Points on a hilly landscape, in no order, each with its height.
From any point a ball rolls to the lowest of the 2 points nearest to it. It stops when none of these is lower. Distance is the straight distance between rows; heights are no part of it.
gedak h=5.73: [117 105 102 103 103 131  72  85  85 116  73 116  87  55 127 104 119  91
 106 117 111 127]
mak h=6.05: [ 89 104  99 111 124 126 155  90 132 129 125 103 107  76  83 115 120  81
  89 114 107  79]
sogi h=7.44: [103 107 112  71 115 103 105 101  87 105  90  68  92 117  89 135  85 135
 115  73 110 109]
ral h=1.89: [ 71 109  78  95 115  81  87 103  94  90 103 105 106 105 125  41  92  92
  89 103 102  89]
pufi h=6.66: [ 92 111  91 109 107  94 130  61 118 103 119  92  88  83  88 128  75 102
  80 121  81  64]
baf h=3.51: [100 112 117  92 110 106 118  64 110 110  82 105  88  61  86 108 101  87
  94 125 115  85]
peki h=6.77: [117 109  90  86  82 101 109  73  94  92  79 113  74 112  92 118  93 120
  99  81  99  96]
Kemed h=4.98: [ 98  98  92  89  97 128  96 107  87 117  86 107  59 104 117  95  90  74
  94 117 116 106]
vuk h=2.87: [ 63  78 100  81  81  79 121  86 114  80 132  95 102  99 105 118  80 110
  90  98  89  93]
sorok h=5.35: [105  98 111 103 101 119  52  96  73  86  92 132  91  86 112 106 116  96
 118 123 119 116]
dageg h=4.97: [123 109  81 115 114  87 117  95  96 155 108  95  81 114  93 117  86  92
  94  86  61 101]
gufaf h=0.91: [ 71  65  88  64  89 103 124 107  92  91 108  92 110  92  85 100  70  89
  85 100  84  77]
vaf h=6.62: [102 100 124 134 100 117  87 125  99 107  93  72 133 111 102  96 123  86
  68  85 108 136]
pabo h=4.70: [ 76  88  99  98 106 135  90 110 141 100 109  84  90  88 107  93 118  94
 110 107 124  88]
lin h=2.91: [ 61  90 119 126 100 103  95 117 113  94 116  83 109  89 108  82 104  78
 107 121  86 129]
silu h=4.99: [147  99 130  94  81 115  63 124  86 118  98  98 109 101  99 115 104  87
 108  92  88 109]
Gazu h=2.35: [ 83 105 110 117 111  83  74  90 116  86 117  95 111 108  90  92  93  87
 107  90  88  94]
Nof h=7.72: [101  91 113 119  86 115  72  93  75  84 135  92 106 114 124 128 114 124
 105  91 100 138]
melu h=6.37: [117 109  91  70  90  77 105  98 101  93 106 110  84 128  94 117  80 124
 127  72  91  83]
gebo h=7.05: [ 96  90  72 104  87  94 110  79 108  71  83 115  84 113  94  93 102 123
  97 100  78 100]
zote h=5.11: [ 95 125  91 126 120  97  78  60  90  79  89 110  91 108 103 122  90 118
 102  67  94 116]
rateg h=3.81: [ 88  98 105  74  89 149 152 117  78 107  88 114 110 102  86  64 106  78
 107 134  94  78]
pip h=6.61: [ 76  83 109  86  94 103  76 104  94  74  93 104  73 109  95  97  71  98
 114  99 100 110]
loku h=4.24: [100  96 101 127 104  88  48 120  75  69  80 114  98  81 114  97  91 108
 115  85  94 137]
Vufom h=2.31: [116 104  96 122  89 111  82 104 112  82  95 109  99 129  73 103 137  94
  92  70 108  85]
luzek h=2.77: [ 92 127 105 108 109  95 134 100  59 127  98  90  74  63  93 101  78  86
  66 130 104  72]
nol h=5.53: [ 96  91 106  56  85 110 111 107 107 105  78 114  77  99 105  94  95  91
  93 111 124  94]
Kef h=7.13: [ 83  97  82 116 118 113 134  86 112  85  79 112 111 115  77 104 100 113
  85 119  86 103]
tam h=5.79: [ 75  94  80  88 134  84 108 105 101  90  80 113  89 104 108 106 107 124
 124  95 110 120]
Sibo h=7.40: [ 99  77 129 115  86  98  88  96  98  96 136  85 117 126  94 123 132 112
 107 105 114 119]
likin h=6.60: [ 75  73  71 107 109  69 131 121 104  69  93 114 115 101 127  70  98 128
  97 117 118 121]
vura h=3.04: [ 80  99 109 115  98  99  76 124  97 103  89  98  95 117 129  53  78  76
  79 115 102 106]
saze h=5.27: [ 99  85 102  63  93 106 101 105  77 120  92  65 101  76 110  90 113  97
  97  88 100 112]
pive h=5.33: [102  97 106 101 102 103  97 106 130 113  99  97 109  87 112  88 140 100
 108  94 123  90]
zese h=3.44: [ 96 117  86  76 104  97 136  75  83 109  95  99  87  55  85 105  78  99
  85 139 112  66]
giru h=6.33: [ 80  89 100  83  89  72  80 109  73  81 106 113  97 124  86  97  77  89
 111  80  82 106]
faf h=3.33: [109  97  89 131  86 120  91 128  94  96 102  98 102 124  98  71 139  91
  94  94 129  97]
Buzu h=0.63: [136 116  99 122  84 115  74 102  92  84  86 128  98 127  93 123 108 100
 106  79  90 101]
rakab h=4.71: [ 92 101  85 119 106  87  77  99 104  94  89 107  89 126 107 112  96 103
  89  60  93 122]
pedi h=5.08: [101  90 105  98  80  92  88 106  96 108 122  68  78  92  91  96  74 101
 122  66  65  92]
Bivug h=6.11: [104  97 108  85 101  77 116  97 145 101  96 113 125 118 107 113  86 119
  96  99 100  96]
dom h=5.55: [101 107 112  69 106  58  98  93 117  83  83 125 112 122 100 107  77 121
  96 102 130  87]
naz h=3.86: [108  74 113 135  92  67 114 140 114  76 115  96 131 104  78  76 115  90
 111 108 111 109]
mamu h=4.26: [102 123 113  87 102 127  98  71  88 125  87  79  80  62 118  90  95  91
  89 128 104  91]
nep h=2.78: [104  83 107 160  98  88  97 136 100  67 121  95 110 115  84  83  94 104
  97 114 123 124]
zokim h=6.09: [ 85 100  87 104 128  74 100  95  69  61 103 113 116 117 100 108  96 134
 129  93 107 124]
nup h=4.81: [102  94  99  73  83 132 112  89  76 119  92  66  87  62 111  88 121 102
  99 122 115 100]
pibo h=6.95: [ 79  97  57 101 129 111 148 103 116  90  77 105 119  99  95  99 127 122
 110  98  90 100]
Pem h=3.42: [116  89 108 137  90  82  54 123  81  67 116 119  96  86 106 114 106 107
 110  79 132 118]
Zamid h=6.57: [ 81  73  95  95 106 106 139 111 137  95 106 101 126 108  98 134  94 120
  99 107 106 104]
nidim h=7.00: [ 86  72 116 123  96 105 109 116 129  82 110  94 110 112  85 130 117 114
 120 109 117 117]
Sel h=5.87: [128 109 133  91  94 121  53 134  92 112 109 114 112 109 120 102 112  80
 103 112 129 104]
perub h=5.75: [103 104  85 108 117 113 126  87 136 141 109  92 103  92 102 107 142  93
  89  96 109  89]
romi h=3.93: [ 68  88 111 118 111 135 108 106 120 112 115  99  96  84 102  86 103  77
 111 130 102  99]
dafi h=6.32: [103 109 124 112 100 126  78 117  83 122  91  78 127  79 116  93 115  73
  80  90  83 130]
zupe h=1.36: [ 78  86 112 134  99  92  79 118  91  80 119  97 111 125  98  78 107  94
 100 119 102 129]
noda h=3.50: [ 99 101 102 118 100  89 108  78 124  98 119  90 112 115  88  90  95  96
  82  80  66  81]
rus h=5.69: [148 108 100 101  78 113  94 122 101 130  88  84  97 117  99 101 103  94
 100  81  80 104]
Lizu h=3.20: [ 86 101 111  66  81 134 151  87  70  92  86  86 124  97  86  83 110  91
  87 123  88  94]
ramom h=2.41: [116 121 100  97  95  97  90  79 132 122  98  98  77  75 112  93  74  79
  75 107  94  68]
fisus h=8.09: [ 99 108  83  85 129  81 110  98 107 128 108 112 116 133  97  98 119  94
  88  80  82 100]
kodig h=6.35: [ 98 101  82 115 112  57 114 109  97  68 105 117 129 114 104  80 104 123
 118 112 102 110]
zurub h=4.63: [108  94 100 109  70  82 112 118 112  75 107  91 128 102  94  83 126 108
 101 109 121 100]
zuse h=6.99: [103 112  81  83 107  76 105  56 108 107 120  99  72  74 106 119  63 113
  97 118  87  80]
nune h=3.84: [136 112 131  86  86 112  76 107 101 115  73  96  98  83 105  98  82  90
 111 118  93 101]
Vorer h=6.81: [ 80  82  66 102 123  98 138 125 105  92  91 120 122 103 106  84 134 112
 111 105 130 110]
nop h=1.92: [129 122  79 108  82  86 117  94  66 119  91 103  59  74  84  99  90  92
  72 120 104  68]
vokob h=7.92: [123 125 100  92 121  98  99 101 108 118 111  91 129 138  95 106 137 111
  99  79  94  92]
fipaf h=7.11: [105  95  85  80  99 110 131  96 107  91  92  85  66 113  79 140  78 134
 103  91 110  98]
rez h=7.70: [112 102 120  84 107  95 109 106  99 106 107  83 123 129  80 120 110 130
 101  82 104 104]
Bili h=4.16: [ 95 103  89 128  97  77  51 112  87  73 116 112  86 109 101 102 108  95
  91  61 114 101]
Zal h=4.44: [ 98 102  96 103  97 123  85 124  89 131 101 128  90 104 131  71 111  67
 105  96  98 108]
vok h=6.93: [109  96 124 113  75 120 104 103 108  95  93  62 115  97  91  93 132  93
  80  89 103 111]
Ser h=4.83: [115 109 112  70  89  59  81  87 104  88 110 113 109 114 103  96  97 101
  98  93 115  73]
sibev h=2.26: [132 107 101 113 100 102  61 101  87  71  98 116 103 116 107 131 107 122
 126  79 123 112]
rol h=6.00: [116 102  93  96 112 109  64  96  73 115  85 104 104  67 116  90 116  82
 100  92  85 118]
lolut h=4.08: [ 84  91  94  84  85  79 119  89 112 104 132  77  82  99 104 107  59 106
  91  74  70  86]
Mema h=0.18: [128 110 105 103  85  92 101  81  91 126  92  84  81  74  79  96  76  78
  83 109  85  78]
Gubip h=1.88: [118 106 118  90  83 115 100  88 127  96  76  96  95  57  93  93  90  98
 127 125 102  84]
pida h=6.64: [115 108  90  87  93  76 113  68 136  97 114  99  96 103 124 107  81 132
 100 104  84  73]
Zan h=6.31: [ 79  88  83 104 107 101 148  69 113 113 123 115 110  89  84 118 111  80
  87 119  87  74]
Zab h=3.87: [ 96 123 113 113 105 113  84 116  99 113  93 122 103 115 126  61 104  76
  89 119 124 102]
bod h=4.86: [100 111 122 127 112 112  49  92  83  81 109 105 113  81 119 108  99 103
 113 108  95 118]
zok h=0.71: [ 67 112  99  94 133  95  99  96 100 104  94 102 109  88 103  70  92  84
 105 102  82  92]
zuzav h=5.46: [ 88 102  77  93 129  84  86  66  94  97  94 111  83  94  91 125 113 119
 114  78  97 106]
nom h=6.08: [103  93 100  53  95  97  81 106  84 105  86  96  75 101  87 103  81  94
 116  97 115  92]
mip h=5.44: [125 103  98 104 104 111 111 114  99 137 104  98  94 116  83 122  89 105
 113 108  87 105]
Gided h=2.32: [ 83  77  86  63  92 126 156 114  75 106  92  94 127  85  87  99  70  98
  86 124  87  89]
Gutaf h=3.78: [103 117 103  70  95  70 100  91 119 115  96 111 103  89 116  74  93  75
  91  97  95  71]
tolo h=5.82: [112 101  91  97  79  95  89 127  85  91  95  93  88 120 108  99  83 112
 129  73  77 107]
sepud h=4.39: [122 120 111 126 113  93  91  75 111 126 111  95  99 104  82 115  83  95
  96  84  60 103]

Call two points neighbours if one is among the 2 nearest of the other. Go from one point of each pair to the other, from neighbour to neighbour, staying as low as possible. Name the highest point that can't be avoided.
Mema, Gubip | baf
gufaf, Gubip | pip
zok, Gubip | rus

For each start below, name the point where the ball stops.
nup | Mema
pip | zok
zuse | Mema
sogi | gufaf
Sibo | Mema
giru | gufaf
gebo | gufaf
mip | zok
pufi | zupe
